Points on a hilly landscape, in no order, each with its height.
A ball rolls from a point to whichever of its 4 nearest points has the largest drop for the distance, and stops where none of them is lower. Distance is the straight distance between rows; heights are no part of it.
(1782): [ 60 160 131 121 131 143 158 141 122 143  96  97 184 167 146 150 106  96
 143  77 134 144  89  86 114 103 104 188 143 103]  h=147
(1085): [140  95  86 154  94 123 128 108 137 115 122 142 115 109 146 120 115 144
 124 147 142 157 117 113 145 132 111 110 133 101]  h=206
(25): [105 162 112 114 126 115 150 140 125 137 113  86  97 116 140 142 115 104
 135  62 167 158  98 103 100 122  68 150 115  77]  h=75
(992): [171 122 105 126 101  95 121 126 106 127 148  90  67  74 105 140 112 144
 108 104 189 158 123 130 102 155  93  75  89  83]  h=847
(1293): [106 200 120 145 151 125 134 130  73 143 145  59 110 149 135 126 110 100
 115  80 186  98 103 109 114 137  58 149 124 140]  h=479
(308): [138  64 125 135 118 129 117 102 155 126 142 167 131 137 122 106 129 162
 113 181  80 124 161 148 181 129 170 110 138 110]  h=262
(921): [133 108 191  38 165 130 114 152 158 132 117 132 125  91  90 151 157 126
 150 146  92 108 158 175 135 134 207 104 108 145]  h=417
(487): [155 145  80 153 112  99 130 103  93 121 143 124  90 111 144 117 117 108
 123 109 184 145 106 106 139 137  61 111 124 115]  h=303
(1176): [164 184  87 177 125 101 133  92  66 123 156 121  92 130 133 107 125 104
 102 114 208 107 109 116 132 164  48 117 113 152]  h=371
(4): [141  43 156  75 153 127 102 122 163 133 132 173 133 139 112 134 145 169
 138 169  50 118 186 172 195 113 178 110 133 101]  h=275
(1059): [137 179 162 159 138 142 121 149  95 115 138  96 123 129 126 151 117 145
 128 106 125 118 129 134  78 128 113 115 135 175]  h=396
(1448): [ 78 128 103 134 129 139 167 127 120 131 109 128 168 160 162 119 115 102
 139  92 114 147  85  83 140  86  82 179 161 106]  h=158
(1463): [117 102  67 141  98 115 162 130 159 123 108 139 118 116 152 107 111 112
 129 125 119 172  88  96 145 106  90 139 121  75]  h=342
(1134): [158  91 160 108 133 140 103 123 134 136 147 119 112 107  83 137 164 156
 122 166 121 101 168 173 130 135 195  92 116 141]  h=247
(862): [141  78 181  81 157 145  96 124 143 134 133 142 120 109  90 140 170 150
 134 174  97 100 175 180 155 140 203 101 135 155]  h=353
(1767): [126 112 152  90 142 123 118 136 169 129 132 146 122  99 105 132 150 139
 138 158  89 120 151 163 132 136 197 120 117 135]  h=171
(1611): [129 124 109 165 108 143 131 111 118 106 122 146 122 126 145 123 117 129
 124 143 113 141 107 110 131 119 106 118 145 149]  h=304
(344): [113 101 160  45 150 111 124 150 182 133 124 165 128 120 117 136 133 124
 152 139  65 131 146 167 147 134 196 126 109 114]  h=332
(1486): [168 121 154 162 132 149  81 129  99 112 144 124 127 108  93 135 141 175
 117 175 120 105 142 160 108 144 180  76 132 195]  h=345
(323): [ 67 121 107 104 131 131 196 153 154 156  81 123 174 149 150 127 102 101
 147  74 116 171  85  82 130  97  93 193 118  61]  h=350
(133): [156  81 118 155 104 133 115 107 140 126 142 134 111 116 122 123 131 160
 115 172 130 133 146 134 135 141 157 102 137 114]  h=174
(764): [142  74  60 137  94 105 131 110 148 121 126 145 113 114 145 113 120 136
 121 150 141 167 112 103 155 128 100 114 123  71]  h=267
(1785): [164 109 113 135 102 112 111 124 118 123 143 105  84  89 114 136 120 149
 111 136 157 156 126 132 107 140 118  88 105 103]  h=561
(1902): [127  70 164  71 151 127 104 124 157 139 134 164 135 118 111 137 152 157
 144 170  69 107 163 167 167 132 200 107 132 131]  h=298
(1823): [115 178 106 123 128 112 153 127 106 154 127  83 101 138 147 131 121  89
 128  60 191 145  99 103 115 131  52 166 112  81]  h=567
(577): [104 177 134 150 136 143 130 125  96 124 128  96 132 155 144 138 116 110
 120  96 144 122 115 105 114 118  82 153 148 146]  h=289
(409): [ 75 164 121 137 139 150 139 115  93 139 120 112 183 182 154 127 118  94
 135  93 133 112  74  83 139  90  79 188 165 132]  h=118
(94): [135  78 144 121 142 139 102 108 156 119 145 184 154 144 127 109 134 156
 127 196  57 102 165 160 178 129 196 116 152 159]  h=221
(936): [ 65 204 172  92 142 149 123 147  96 140 118  53 191 165 146 177 104 122
 142  69 150 109 102 106  86 128 117 175 129 147]  h=239
(327): [130 103 188  37 169 131 108 153 155 127 117 156 134  97 111 149 154 131
 153 151  73 104 167 176 155 135 210  98 117 150]  h=421
(1467): [129 199 131 156 147 135 128 115  72 127 139  96 113 144 138 130 117 118
 115  92 154 115 121 116 110 133  75 140 144 158]  h=236
(267): [ 92 139 145 119 137 141 155 151 172 115 123 162 182 138 145 113 117 116
 149 141  65 128 138 125 123 112 168 156 129 150]  h=284
(705): [ 82 158 160 143 141 158 152 160 145 113 110 139 204 168 156 130 111 127
 141 126  90 115 124 103 104 104 137 161 158 169]  h=263
(1559): [ 75 128 115  95 134 124 189 168 193 138  96 150 159 139 143 116 100 103
 152 108  82 163 121 115 131 115 146 177  92  75]  h=366
(1071): [ 88 200 129 126 138 123 136 131  78 149 130  54 140 163 139 145 113  96
 116  69 187 113 102 105 116 135  70 176 126 125]  h=328
(123): [ 77 138 129 122 131 150 171 156 150 133 101 135 186 160 157 127 110 106
 140 104  98 138 109  90 129  92 114 177 144 126]  h=189
(1609): [112 108 112 105 117 123 146 139 179 132 121 137 125 111 129 119 118 119
 129 140  94 159 134 129 123 125 163 134 108  97]  h=217
(1870): [153  69 123 112 110 118 112 129 156 145 137 124  95 105  99 132 147 153
 117 151 126 139 160 150 126 142 167 105 105  92]  h=354
(649): [138  52 114 106 129 118 116 106 172 143 141 161 120 132 114 113 123 156
 128 174  78 131 176 157 184 128 174 124 126  77]  h=302
(1574): [ 87 161 122 122 131 127 148 144 123 138 112  87 127 148 149 139 114 103
 138  72 144 143 100  96 111 110  75 172 132  97]  h=119
(1796): [ 86 112  87 110 127 121 201 157 170 148  91 138 150 133 149 107 105  99
 142  93 106 182  91  91 135 100 101 178  99  50]  h=320
(579): [157 114 130 191 101 148  95  92  95 104 136 153 126 137 136 124 124 161
 106 180 128 123 123 123 133 131 122  97 154 181]  h=316
(2002): [160 138 131 171 109 134  93 106  91 107 146 128 110 120 122 134 118 153
 114 149 140 134 127 130 113 140 117  89 131 161]  h=269
(1603): [123 158  88 162 130 110 136  91  75 134 132 127 137 175 145  85 136  73
 128 100 177 104  91  85 151 107  56 176 160 136]  h=346
(891): [162 179  79 162 122  97 131 108  74 135 159 112  81 106 140 116 117  89
 116  96 209 121 108 120 131 166  44 117 109 118]  h=577
(1600): [113 130 112 120 117 122 156 148 175 132 110 120 110 107 130 123 120 120
 134 113 119 164 122 124 108 133 145 140 101  80]  h=349
(820): [133  86 172  30 158 120 111 144 157 138 115 137 104  94  99 152 163 136
 139 147  90 111 165 188 152 136 204 101  97 121]  h=367
(1861): [152  63 148 123 136 145  89 113 140 132 144 158 127 136  86 123 161 168
 116 189  95  96 189 172 167 129 188 112 148 146]  h=397
(1810): [140 131 107 123 108 108 133 140 139 136 125  96  81  88 118 140 122 134
 124 107 155 174 117 122  95 137 114 105  89  80]  h=724
(120): [130 117 133 110 117 122 136 143 170 132 117 119 104  98 112 131 130 127
 132 123 108 153 137 141 104 136 172 125  97 106]  h=436
(2029): [162 166 137 179 124 133  99 105  66 118 152 123 104 123 121 132 113 153
 105 140 143 121 121 132 117 150 102  81 139 173]  h=322
(207): [163 154 109 183 117 121 107  81  72 105 142 141  98 136 139 115 116 127
 112 139 164 128 117 117 141 145  68 101 139 171]  h=296
(1884): [105 132 143 100 141 124 149 151 180 120 120 153 149 122 130 119 130 122
 146 139  69 138 140 139 120 130 182 140 128 134]  h=273
(1479): [182  98 116 161 107 120  90 115  90 118 154 120  89  98 104 140 121 166
 101 149 178 137 144 137 117 155 112  71 122 120]  h=333
(1691): [149  94 148  93 128 115 108 142 149 144 127  99  87  89  82 135 160 142
 119 139 129 128 151 165 112 144 189 100  88 109]  h=452
(1159): [ 78 144 106 110 125 122 173 147 148 148  99  96 131 142 152 132 112 101
 139  56 147 168  95  88 112 108  77 180 115  62]  h=290
(976): [132 144 133 167 116 146 118 124 118 114 137 129 121 122 129 131 124 143
 124 142 118 133 118 122 103 127 131 112 139 165]  h=315
(1432): [125 189  94 150 133 114 139 119  79 142 140  92  96 138 144 112 122  89
 113  85 193 114 104 104 126 134  53 149 124 132]  h=654
(700): [108 151 170  92 146 122 142 173 174 135 112 125 135 110 126 132 137 118
 152 115  99 128 142 149  93 131 182 136 108 131]  h=109
(1808): [119 142  89 136 111 113 153 120 122 129 121 111 100 110 149 126 118 105
 134  91 156 164  98 105 125 117  69 134 129  88]  h=528
(1154): [164  72 150 169 117 153  91  99 125 118 145 162 130 146 101 115 141 175
 107 205 108 103 169 161 148 139 179  93 152 170]  h=338
(1429): [ 98 153 159 132 136 147 149 165 155 121 117 133 164 139 140 142 124 128
 145 118  89 121 137 119  93 118 157 145 139 159]  h=260
(743): [ 67 127 109  92 129 128 195 166 167 150  76 109 158 144 146 130  96  93
 140  61 121 172 101  87 114 106 106 185 105  52]  h=355
(193): [144  75 101 142 102 123 119 118 144 125 131 131 110 112 127 119 126 159
 119 160 126 147 140 132 135 135 144 108 126  93]  h=82
(200): [180  57 123 195 100 143  93  87 115 112 144 159 129 136 114 114 132 186
  92 203 138 101 168 147 154 134 145  88 163 149]  h=393
(1651): [141  96 145 100 131 125 107 135 156 136 128 119 102 100 100 133 152 144
 126 150 117 129 149 160 116 144 186 109 106 119]  h=305
(1375): [133 100 158 118 144 147  94 117 145 117 139 178 158 132 123 117 145 149
 135 190  62  98 160 161 154 136 203 113 150 182]  h=195
(669): [ 76 160 147  86 134 129 169 183 167 147  78  87 157 138 134 164 106 113
 151  60 131 156 115 110  80 119 139 175 104  89]  h=503
(1602): [ 83 137 143 153 134 167 151 136 140 102 112 163 203 165 154 119 109 122
 128 136  78 116 115  93 130  96 133 163 165 170]  h=301
(598): [110 106 100 121 107 121 153 135 172 126 112 140 119 109 137 112 120 125
 126 135 105 172 123 116 129 124 141 138 111  78]  h=59
(1326): [120 164 162 118 134 130 148 174 153 127 110 100 123 105 117 151 132 125
 132  91 125 134 126 131  75 129 150 129 103 126]  h=801
(753): [162  35  86 159  93 116 124  94 147 126 145 157 115 126 129 110 130 171
 107 182 135 129 170 137 175 137 126 108 140  70]  h=330
(1275): [159  86  73 172  93 109 110  76 109 105 131 158 116 120 150 111 117 140
 121 152 160 138 107  99 168 129  80  99 145 120]  h=348
(844): [154 133 155 164 125 161 103 124 114 107 134 145 139 131 111 124 139 166
 126 171 106 109 135 140 110 131 178 102 147 198]  h=218
(940): [107 152 119 141 118 146 144 138 130 120 115 125 129 133 149 132 120 121
 129 102 117 147 106 104 116 111  96 150 138 131]  h=251
(134): [ 90 147 157 117 150 154 158 155 165 110 124 171 206 157 155 111 123 115
 148 152  53 113 141 120 125 110 169 153 149 173]  h=329
(1644): [138 158  58 155 121  95 150 104  87 149 144 127 119 155 139  84 141  58
 131  79 201 110  87  95 138 115  39 173 138 110]  h=533
(1976): [114  99 166  63 171 126 113 129 167 110 128 197 183 148 141 118 129 141
 162 180  25 118 154 148 182 115 197 116 126 152]  h=283
(1578): [156 192 103 162 129 111 123 115  75 124 160  99  81 116 134 122 120 117
 110 100 185 121 116 118 119 158  58 110 121 139]  h=428
(1509): [128 197 111 138 135 107 138 129  82 137 146  72  87 123 134 129 117 105
 113  76 190 121 112 109 113 143  57 135 119 118]  h=730
(229): [184 133 163 170 133 142  78 128  77 128 147 113 110 111  89 140 134 179
 100 158 144 105 135 154 103 144 157  68 123 190]  h=498
(37): [152 162  68 150 118  97 142 105  82 145 141 129  97 124 145  95 136  74
 132  90 202 114  99 102 133 133  41 150 123 113]  h=518
(1809): [ 79 168 137  76 126 116 164 168 139 158  85  51 140 146 139 171  94  97
 138  25 178 164  97 103  86 125  94 180  97  61]  h=884
(997): [121 145 190  86 171 148 114 154 149 104 128 174 185 145 137 124 153 128
 159 182  59  88 161 161 144 124 211 117 160 213]  h=407
(856): [167 142  67 158 102  97 121  81  85 123 137 153  94 128 150 106 126  93
 124 112 194 125  91 109 158 137  48 124 130 129]  h=365
(349): [147  99  78 133  94  96 131 113 128 125 130 120  84  90 140 130 120 131
 121 114 175 173 105 113 131 134  86 105 105  72]  h=347
(1194): [142 108 159 123 144 138 103 136 142 129 140 135 131 106  92 134 157 150
 129 173 102 109 154 164 122 139 200 104 123 167]  h=33
(647): [116  97 178  42 167 122 109 145 172 125 114 180 156 126 131 136 139 140
 162 164  40 123 154 163 176 125 201 117 120 141]  h=323
(1937): [ 95 117  92 131 124 132 178 143 170 127  98 149 145 127 151 108 105 110
 136 122 101 168 101  99 130 102 118 159 116  86]  h=268
(1230): [158 200  78 181 139  98 148 130  64 154 154  89 111 138 132  90 124  88
 105  83 251  69  91  99 113 169  46 149 117 140]  h=855
(977): [126 121 159 143 137 162 102 125 144 103 137 170 168 137 123 119 137 144
 131 183  72  98 148 145 129 132 196 121 151 195]  h=193
(911): [ 80 161  98 115 132 123 149 119  98 153 109  96 151 171 148 123 123  76
 142  64 169 130  72  80 136 102  64 193 147  85]  h=272
(595): [153 137 175 140 142 144 103 155 123 116 132 119 124  99  89 140 147 154
 124 144 114 107 131 156  89 139 185  94 116 179]  h=258
(893): [142 142 193  99 163 150 110 153 139 117 125 146 157 111 108 130 158 133
 145 168  92  87 155 167 111 142 213 114 139 204]  h=392
(1403): [175 118 134 191 108 142  83  81  79 114 147 145 111 135 118 138 120 177
 104 174 155 124 133 136 131 146 114  67 148 179]  h=317
(378): [178  50 160 126 139 145  86 118 136 146 148 134  99 120  77 137 167 167
 114 176 124  94 198 187 152 132 179  94 131 133]  h=556
(1909): [ 93 178 181  99 143 136 148 190 153 127 102  89 165 146 137 158 126 125
 151  84 124 116 136 115  70 125 150 165 117 128]  h=859
(1043): [191  44 155 106 136 140  97 129 143 156 153 113  66 110  65 147 175 160
 102 158 147  94 218 199 148 118 157  81 102 115]  h=780
(1111): [192 111 149 180 116 129  80 120  61 130 157 118 104 106  89 139 124 184
  94 156 162 113 143 160 103 156 131  49 125 170]  h=620
(319): [112 186 177 135 155 147 130 175 118 117 120  99 154 135 129 158 139 140
 139 100 119 104 131 133  77 123 144 135 131 171]  h=310
(1964): [196  58 156 164 123 159  85 115 112 135 148 141 114 132  82 130 153 182
 100 193 139  94 192 175 139 140 163  79 137 154]  h=583
(1759): [125  95 100 142 103 127 151 122 162 119 121 145 125 112 135 111 116 130
 121 156 104 160 124 120 146 119 150 122 124 104]  h=215
(403): [141 119  66 162 103 108 139  89 107 118 121 153 110 127 160 117 131 106
 126 119 150 143  90  93 163 108  65 126 146 120]  h=351
(713): [141 155  81 130 114  94 142 114 108 138 139 108  79 106 146 131 118 100
 129  86 189 155  99 103 125 139  52 127 102  82]  h=601
(1535): [130 122  47 120 105  81 159 108 122 147 112 137 108 127 158  94 125  83
 136  73 161 165  69  89 156 104  38 158 122  61]  h=478
(408): [111 200 145 142 147 137 130 138  89 125 139  80 111 141 139 140 116 115
 119  81 156 112 120 113 103 133  84 142 127 148]  h=291
(1516): [141  82 199  31 172 132  98 148 143 136 107 124 108  87  84 160 168 139
 139 155 105  98 171 188 149 133 201  94 101 147]  h=418
(274): [ 97 141 119 156 132 148 153 111 101 114 110 146 168 166 154 122 119 104
 127 119 110 124  91  85 145  87  84 167 174 154]  h=162
(1840): [148 112  50 124  95  88 137 104 116 133 129 143  86  98 144 119 127 101
 139  95 186 167  81 108 152 128  50 121 108  65]  h=401
(1279): [109 143 131 107 113 117 158 170 167 135 103 106  95  98 120 147 113 115
 135  82 132 164 119 123  79 127 137 139  93  78]  h=644
(136): [ 85 164 173 121 148 156 144 176 147 121 118 119 198 162 141 145 123 129
 149 114 101 110 143 123  86 117 160 158 143 175]  h=334
(1522): [170  86 167 130 141 143  87 128 120 134 139 124 109 111  79 124 166 163
 115 171 132  90 169 172 127 145 191  87 126 173]  h=362
(756): [109 109  93 148 106 144 153 123 148 115 122 142 140 124 148 109 116 123
 127 135  99 157 101 102 139 102 115 146 132 113]  h=252
(903): [174  50 134 122 118 130 108 124 141 146 149 125  92 113  85 132 157 162
 108 169 142 115 188 171 136 138 163  95 117  97]  h=535
(369): [105 108 117 138 122 139 151 127 169 114 127 164 158 134 144 103 117 123
 136 164  72 147 126 112 142 116 157 143 131 129]  h=241
(814): [158 205 124 171 143 115 121 116  53 130 160 103  86 125 132 124 102 120
  92 108 185 101 121 132 120 164  66 103 123 165]  h=285
(1248): [137  84 105 170 101 136 113  97 140 109 131 155 131 126 135 108 129 155
 113 184 111 133 139 122 151 124 144 112 146 133]  h=243
(185): [124 161 176  99 153 136 134 171 159 119 115 116 142 106 115 141 151 126
 152 122 106 113 142 147  84 133 182 128 114 152]  h=299
(754): [ 91 123 136  61 151 112 150 160 194 134 108 156 139 124 133 123 124 107
 148 119  74 153 142 159 128 128 185 147  91  99]  h=400
(1697): [112 160  90 141 121 117 146 117  99 133 119 110 112 150 159 123 131  86
 132  80 159 136  92  95 138 113  52 158 139 107]  h=339
(734): [123  71 147  84 153 126 104 118 168 122 136 192 160 142 127 115 131 156
 141 183  42 119 164 156 179 121 199 117 132 137]  h=245
(261): [146  77 125 156 110 142 106 100 148 121 138 160 135 136 123 105 135 158
 115 190  98 123 158 147 157 138 177 108 141 143]  h=286
(112): [126 106 122 132 116 138 130 135 160 123 127 138 124 110 120 124 128 134
 128 150 101 144 134 133 125 133 165 120 121 127]  h=282
(183): [198  31 125 127 115 134 111 108 165 139 157 162  95 135  88 120 156 167
 106 185 121 112 210 182 176 128 141  97 138  80]  h=443
(536): [107 149 166  73 146 116 156 182 179 130  99 108 127 104 120 147 133 109
 148  81 123 134 138 145  77 130 171 151  93 101]  h=534
(1676): [194  91 156 186 115 148  73 115  79 128 153 127 110 127  81 139 141 196
  97 184 145  99 156 165 120 147 156  58 131 184]  h=582
(1682): [136  99 128 180 113 155 114  88 132 104 128 175 155 139 136 110 119 160
 112 198  88 122 138 130 151 122 166 111 162 174]  h=306
(1720): [140 147 128 130 115 113 127 143 119 125 135  91  84  93 113 136 119 133
 121 105 150 156 117 126  88 138 115 103 103 107]  h=679
(545): [ 96 178 146 118 131 127 141 159 126 137 117  65 122 130 135 156 112 118
 142  68 138 146 120 111  79 126 102 149 106 111]  h=566
(1878): [161 162 119 161 126 118 103 101  69 118 160 113  82 111 119 138 108 134
  92 122 179 133 120 130 117 154  80  87 124 149]  h=379
(1876): [154  45 109 139 113 125 124  94 157 132 150 165 120 142 115 104 131 168
 105 181 108 131 186 155 186 134 162 114 146  85]  h=297
(605): [168 105  91 164 101 111 107  86  95 113 150 137  93  99 130 137 115 149
 111 140 180 145 115 120 135 149  88  84 123 116]  h=220
(541): [ 60 173 142  95 127 136 148 154 132 145 100  82 181 166 135 160 106 103
 142  59 145 143  98  95  99 119 106 183 125 108]  h=276
(854): [123 119 153  60 150 112 127 157 178 136 114 133 112  98 112 143 147 123
 145 131  97 131 145 160 121 140 199 123  97 121]  h=292
(1281): [132 144 164 137 135 148 122 147 141 116 129 134 142 115 116 137 150 141
 137 150  99 115 143 140  89 135 176 113 133 177]  h=293
(80): [144 159 112 168 121 127 120 107  81 109 139 128 100 132 145 125 119 130
 111 124 151 128 109 116 127 128  79 108 140 151]  h=331
(681): [129 130 134 175 110 154 126 113 127 105 121 161 142 136 137 121 118 143
 127 157  96 127 121 116 127 123 136 122 157 176]  h=271
(1904): [ 85 182 166 126 141 143 134 157 117 130 125  76 164 151 139 162 115 129
 139  83 135 115 123 110  80 123 111 155 135 149]  h=166
(621): [ 74 178 156 123 139 158 134 141 108 130 114  88 190 168 147 159 115 113
 137  87 130 120 110  95 110 113 111 170 157 153]  h=74
(1316): [132 135 110 175 113 146 135  98 100 108 124 153 136 156 154 115 111 118
 120 131 118 125  97 100 156  98  77 139 169 166]  h=235
(429): [112 188  94 153 138 111 146 108  67 150 138  83 138 170 140 101 133  76
 116  84 216  91  92  91 136 134  54 179 140 130]  h=572
(82): [143 201 136 157 139 125 118 136  83 121 154  85 102 127 130 139 111 130
 111  96 155 116 120 126 105 147  76 118 126 153]  h=79
(1118): [113 106 131 118 129 133 130 127 171 132 130 167 146 121 122 110 133 139
 133 168  69 128 148 150 139 130 186 127 129 131]  h=230
(249): [100 129 114 146 115 145 164 138 150 112 116 152 162 135 149 115 110 119
 131 125  88 151 100 102 124 105 114 154 143 130]  h=222
(1162): [152 108  40 153  98  88 135  86 109 126 136 160  95 113 151 107 127 100
 132 105 184 145  85 103 163 120  50 118 120  97]  h=352
(86): [172  45 127 164 106 135 100 102 140 131 147 155 112 126 105 118 141 168
  97 190 127 116 183 154 158 142 156  92 150 108]  h=336
(1141): [124 160 142 149 118 132 131 144 120 119 128  99 116 114 131 144 123 140
 132 116 129 136 118 124  96 126 124 121 126 144]  h=391
(1511): [115 153  84 118 114 110 155 127 124 139 117 102  93 127 153 133 125  92
 133  66 170 161  86  94 126 116  47 157 122  77]  h=475
(1457): [102 173 138 105 129 116 154 166 140 137 107  58 101 112 139 153 109 108
 132  43 163 162 121 117  77 128  96 160  96  70]  h=786
(1621): [120 159 195  66 171 122 136 181 166 122 103 130 144 103 116 140 151 114
 156 127  95 107 159 155  98 133 195 136 115 163]  h=395
(510): [136 145 223  41 194 145 111 165 136 111 107 143 149  97 106 145 166 115
 158 170  91  85 163 176 134 132 212 100 137 203]  h=649
(64): [156 120 104 169 100 123 109  98  95 109 145 136 105 118 130 126 116 149
 111 155 154 140 118 120 138 143  96  84 139 138]  h=213
(405): [118  70 146  53 152 111 109 123 178 138 121 170 134 133 121 132 140 156
 152 153  50 131 160 166 175 118 192 113 111 100]  h=295
(1034): [190  51 138 156 114 143  95 118 120 138 157 133  99 123  84 131 153 178
  95 182 153  98 199 176 139 143 152  81 133 124]  h=690
(1289): [ 88 172 120 129 136 131 146 123  92 140 118  80 129 163 150 130 119  89
 130  72 168 128  98  95 117 115  66 173 145 112]  h=314
(471): [149 158  64 187 115  99 146  86  71 145 143 149 131 174 136  77 146  69
 120  93 205  88  87  91 134 115  50 169 142 138]  h=505
(1890): [159 166 105 140 119  98 122 119  89 133 156  91  63  91 123 133 109 127
 112  97 192 144 111 130 114 165  61 100 102 105]  h=793
(213): [156 155  55 133 109  76 137 110  98 140 149 123  72  96 142 110 130  86
 129  82 215 148  91 116 133 151  36 127 102  76]  h=645
(1750): [158 171  71 178 125 103 140  94  75 132 148 138 107 146 145  93 137  82
 119 111 205  97  99 103 146 137  50 142 137 148]  h=409
(1701): [ 55 192 141  79 135 144 129 130  94 158 115  63 195 174 141 160 111  95
 136  71 168 123  73  87 107 121  98 197 131 123]  h=274
(406): [ 98 164 142 160 133 155 138 120 112 109 114 127 163 159 149 133 118 119
 134 112 109 122 108 106 122 104 102 162 167 157]  h=194
(245): [127  89 198   4 173 115 113 158 168 126 100 165 134 104 109 159 148 135
 156 149  64 119 156 173 161 123 201 104 111 127]  h=455
(1507): [ 47 148 121  79 138 129 159 137 120 157  92  92 188 171 147 147 101  89
 147  51 156 149  69  78 122 108  89 205 137  78]  h=219
(885): [139  58 152  58 145 118 106 127 169 147 130 146 111 118 102 140 151 152
 135 160  82 119 176 178 168 125 198 109 121 101]  h=308
(986): [ 77 191 121 116 137 138 135 120  80 159 128  63 162 182 141 130 121  76
 128  75 187 106  84  88 123 127  77 201 141 117]  h=56
(1867): [ 96 162 142 122 129 128 148 168 143 133 110  94 131 125 137 148 121 123
 139  79 121 145 121 111  84 120 125 155 118 112]  h=729
(366): [ 82 161 146 125 133 146 154 163 148 126 115 124 177 143 147 142 118 122
 145 108 103 138 127 111 103 111 136 160 138 132]  h=228
(413): [103 115 101 122 123 120 161 138 179 122 119 156 144 125 145 110 117 124
 131 141  79 155 125 123 133 116 154 149 111 104]  h=205
(1003): [175  61 105 161  99 130  96 108 120 122 145 131  99 118 114 127 128 173
 104 174 161 130 166 142 141 146 137  91 134 102]  h=257
(736): [163 106 118 161 109 130 100 112 115 124 146 120 101 108 108 136 128 158
 111 148 148 138 130 133 115 144 133  89 124 118]  h=382
(1636): [173 114 109 193 104 129  87  73  77 102 143 154 118 140 134 120 117 157
 100 167 157 124 124 123 153 144  94  86 151 164]  h=256
(596): [100 125 152  62 159 119 134 149 183 126 121 181 155 129 131 123 131 126
 156 149  47 131 145 156 147 129 191 126 114 132]  h=318
(1422): [122 158 106 155 121 130 133 117 103 117 126 122 118 136 155 125 119 118
 127 114 135 139 108 107 128 117  82 139 146 135]  h=309
(819): [100 158 102 148 123 137 143 106  97 137 125 110 134 174 154 115 127  83
 130  94 151 119  94  93 139 106  59 165 160 136]  h=198
(1452): [114 133 187  62 167 117 127 166 167 123 115 160 148 116 122 138 152 120
 160 151  73 109 150 165 121 133 205 131 129 167]  h=538
(1525): [111 121 159  92 158 140 122 130 165 103 129 196 197 149 147 106 129 131
 155 188  31 113 156 152 164 117 197 129 148 180]  h=319
(682): [187  72 123 147 107 118 101 130 116 136 150 103  85  89  82 143 141 171
 100 145 171 127 160 157 118 141 131  72 103  98]  h=524
(271): [ 80 149 141 104 134 134 174 173 173 140 100 123 175 138 145 133 110 105
 147  93 106 145 125 111  95 114 146 174 118 105]  h=277
(828): [106 134 157 128 140 153 131 139 163 109 135 174 184 140 135 111 134 133
 145 172  55 112 142 139 140 128 189 132 146 184]  h=244
(1599): [197  72 145 150 119 128  94 133 106 148 154 108  91 108  69 132 151 182
  93 166 164 101 184 175 119 150 156  65 110 135]  h=727
(641): [108 159 155 153 131 159 135 143 138 104 124 136 161 142 143 132 124 134
 134 128  86 123 124 112 101 117 138 142 152 175]  h=226
(248): [159  64 149 115 130 141 102 111 149 139 144 141 110 118  96 129 158 164
 122 174 112 111 180 171 151 132 188 101 129 111]  h=402
(1030): [ 79 195 145  95 140 129 136 147 112 157 117  40 143 150 137 158 101  98
 132  52 174 133  99 105  88 129  89 177 117 106]  h=636
(1131): [152  98  58 150  92 105 133  93 116 118 127 151 109 112 155 106 122 118
 128 127 154 163  96 102 159 122  65 114 135  94]  h=321
(1120): [124 155 177 127 159 146 121 163 145 106 127 159 169 133 129 132 150 140
 146 162  83  93 148 144 109 133 193 130 145 202]  h=278
(1187): [151 148  80 170 112 113 124  82  73 111 135 156 112 139 155 111 122 101
 118 125 168 116  97 101 156 122  49 128 147 151]  h=337
(1057): [144 137  51 158 107  86 145  80  93 131 140 153 112 149 157  92 136  65
 135  91 185 125  81  88 156 112  36 152 141 107]  h=621
(1244): [ 54 169 128  98 132 139 145 109  89 158 105  95 208 187 143 132 111  76
 141  80 149 116  44  69 142  99  95 217 161 107]  h=156
(381): [136 107 153 147 132 159  97 114 146 115 133 157 144 127 117 121 142 150
 133 181  88 110 150 147 129 131 192 109 144 179]  h=157
(1112): [131 136 144 122 126 123 131 150 147 131 121  97 100  89  96 139 138 136
 131 112 129 144 133 150  81 138 161 113  98 113]  h=652
(1686): [151 127  92 152  98 116 119 111 108 115 136 129  97 107 135 130 120 132
 123 129 154 153 106 112 131 136  87 106 124 113]  h=116
(412): [100 107 142  62 158 114 130 133 187 124 120 183 169 141 141 119 118 128
 157 154  36 145 148 149 168 123 189 142 105 115]  h=335
(1634): [161  97 133 166 107 133  92 107 113 115 149 129 116 112 103 132 136 167
 107 173 143 127 146 141 127 142 151  85 133 141]  h=281

Call two points neighbours if one is among the 4 nearest of the other. Go from one point of each pair to the other, from neighbour to neighbour, staying as low as possible. Name the highest point that can't be avoided.
(700) / (409): (1884)
(82) / (700): (577)
(1686) / (409): (756)
(986) / (598): (911)
(1686) / (193): (1085)
(621) / (25): (1782)
(1194) / (193): (369)
(1686) / (598): (1759)

For each start below, name the point where the ball stops.
(245): (1194)
(213): (193)
(1535): (193)
(405): (1194)
(1720): (409)
(412): (1194)
(1111): (1686)
(1861): (193)
(134): (1194)
(2029): (1686)
(86): (193)
(1509): (82)
(1867): (409)
(1452): (700)
(136): (409)
(267): (598)
(579): (1686)
